A landscape with many valleys, sampled at points; each row gives a point and its height.
From any point a ball takes the steepest step (drop divided by distance) to one of its 5 nearest points. It stops when none of these is lower. Distance is the straight distance between rows; heights are no part of it.
(432): [178 190 132 152  96 156 128 151 159 114]  height 41.3
(388): [142 192 117  87 119 201 168 145  74 119]  height 56.1
(498): [154 172 120  85 131 131  93 112 110 143]  height 33.7
(851): [129  84 138 110 172  94 110 156 143 116]  height 56.0
(499): [ 88  72 152 144 157 107 171 128 128 131]  height 52.1
(510): [169 216 143 103 117 185 139 165  91 107]  height 38.4
(218): [105 124 137 120 141 122 171  91 100 165]  height 18.6
(748): [ 82  90 178 148 147  88 179 114  99 150]  height 36.5
(404): [126  89 150  87 185  97 140 148 120 136]  height 62.1
(164): [173 165 114 162 108 166 159 159 155 123]  height 48.9
(53): [117 100  85 149 118 135  87 132 150 116]  height 24.8
(77): [137 105 114 126 139 108  86 125 149 136]  height 32.7
(39): [114 149 121  90 143 146 164  97  81 154]  height 41.6
(518): [111 115 132  94 165 114 152 117  98 159]  height 18.2
(315): [154 198 146  95 103 129  80 105 116 127]  height 38.1
(583): [135 144 100 146 117 159 176 112 133 152]  height 35.9
(868): [158 169 124 103 117 112  85 107 127 143]  height 27.8
(605): [112 107 111 144 141 128 156 100 129 159]  height 21.9
(396): [150 181 115  87 119 178 155 123  98 149]  height 69.0
(69): [157 173 103 123 119 159 155 120 118 149]  height 51.9
(254): [ 82  85  96 169 115 143 161 112 130 147]  height 45.2
(122): [100  42 134 127 145 123 154 189 146  63]  height 14.2
(249): [104  57 124 128 156 112 130 154 143 111]  height 48.6
(111): [153 139 141 119 130  96  71 112 148 139]  height 26.7
(3): [106  74 154 120 171  97 161 147 131 124]  height 67.1
(239): [ 77 115 188 134 143  98 171  98  75 158]  height 30.6
(203): [134 109 120 146 105 103  61 120 161 115]  height 37.2
(836): [ 97  52 156 132 157 112 172 166 141  97]  height 41.4
(318): [108  88  98 152 110 121  59 141 142  97]  height 15.1
(673): [150 147 137  91 148 108  84 124 118 144]  height 31.4
(569): [171 201 147 126  89 128  94 111 146 122]  height 33.9
(366): [113  81 126 128 163 110 132 139 135 136]  height 45.3
(357): [158 181 151 161  71 127  98 114 175 101]  height 42.3
(231): [127 125 112 120 144 122 148 101 120 166]  height 10.2
(264): [139 148 120  82 147 126 120 112  98 151]  height 30.5
(25): [151 177 116  69 117 169 122 122  90 135]  height 56.4
(148): [148 185 166 138  88 107  84  98 154 114]  height 39.7
(240): [ 88 141 157 115 127 128 177  81  66 165]  height 25.4
(630): [124  82 121 141 142 105  80 156 158 111]  height 41.5
(603): [108 146 130 125 131 143 191  91  98 166]  height 27.2
(494): [100 118 149 101 160 119 164 100  91 160]  height 20.6
(125): [ 87  78  90 154 127 142 140 117 124 136]  height 40.1
(156): [ 77  45 115 144 144 124 135 156 138 102]  height 36.4
(773): [144 145  97 137 119 146 157 122 137 150]  height 29.1
(224): [ 83  76 183 142 154  89 183 137 106 127]  height 45.1
(226): [ 81  95 116 174 113 129 180 103 117 155]  height 62.7
(639): [146 128  92 147 111 131  98 121 153 137]  height 2.9
(394): [127 162 157 167  68 121  79  95 172  97]  height 44.1
(539): [180 205 159 146 126 159 143 186 127 107]  height 50.2
(399): [163 160 101 153  91 149 129 137 158 119]  height 48.8
(823): [ 74  60 136 156 148 114 159 122 122 134]  height 58.4
(95): [152 162 143 145  89 111  76 103 156 119]  height 32.2
(293): [179 205 137 121 120 175 159 165 107 118]  height 52.7
(212): [177 199 169 170 101 150 135 175 152  93]  height 51.5
(854): [141 122  84 153 115 134 116 116 153 141]  height 12.9
(430): [ 94  66  85 142 129 140  96 146 129 100]  height 33.5
(269): [103  69  92 139 130 127  76 167 117  76]  height 30.7
(233): [108  72 179 125 151  97 197 166 137  93]  height 58.5
(814): [ 80  62  87 160 128 138 122 140 125 106]  height 35.4
(447): [148 156 105 100 134 137 140 102 116 160]  height 23.1
(170): [154 184 113  91 124 158 137 114 109 143]  height 45.9
(361): [144 115 129  98 158 102 102 130 133 150]  height 26.8
(667): [162 198 163 161  81 137 106 136 171  95]  height 46.6
(808): [157 188 162 101 113 110  65  97 130 127]  height 43.4
(782): [122  77 170 105 176  99 172 164 139 103]  height 62.5
(93): [ 99 161 126  94 122 175 176  94  68 155]  height 62.6
(474): [132  99 121 116 157 106 119 133 138 146]  height 29.6
(12): [146 125 113 114 141 109 111 121 139 153]  height 22.5
(377): [ 83  55 101 130 142 133  96 182 116  63]  height 32.5
(150): [112  81 111 144 151 124 138 126 139 140]  height 19.6
(739): [178 218 146 112 103 148 118 133 124 108]  height 10.3
(507): [153 146 122 128 116 114  87 113 146 137]  height 19.5
(810): [154 156 114 167  74 141  93 135 171  99]  height 48.0
(825): [ 96  53 112 139 143 117 105 171 137  78]  height 33.6
(341): [137 140 120 158  86 118  76 118 166 116]  height 42.4
(385): [156 165 116 106 123 132 111 110 127 146]  height 28.4
(482): [170 213 146  97 100 144 106 119 114 115]  height 26.6
(192): [ 76  91 154 162 134 102 174 103 106 156]  height 50.7
(68): [137 122 104 125 139 124 125 118 137 158]  height 18.3
(16): [ 98  59  99 141 147 123 114 152 139 116]  height 39.2

Call two points neighbours if one is among the 5 nearest of the other. Go from one point of each pair to the other, from neighbour to neighbour, staying as low as possible. Name the highest point that can't be avoided.
(150) / (231): (605)
(122) / (639): (377)
(231) / (639): (68)
(639) / (318): (53)

Two balls start at each pair of points below. Name the first point that both come to, or write never.
(192) / (404): (231)
(3) / (224): never
(851) / (12): (68)
(170) / (673): (231)
(377) / (156): (269)
(226) / (773): never
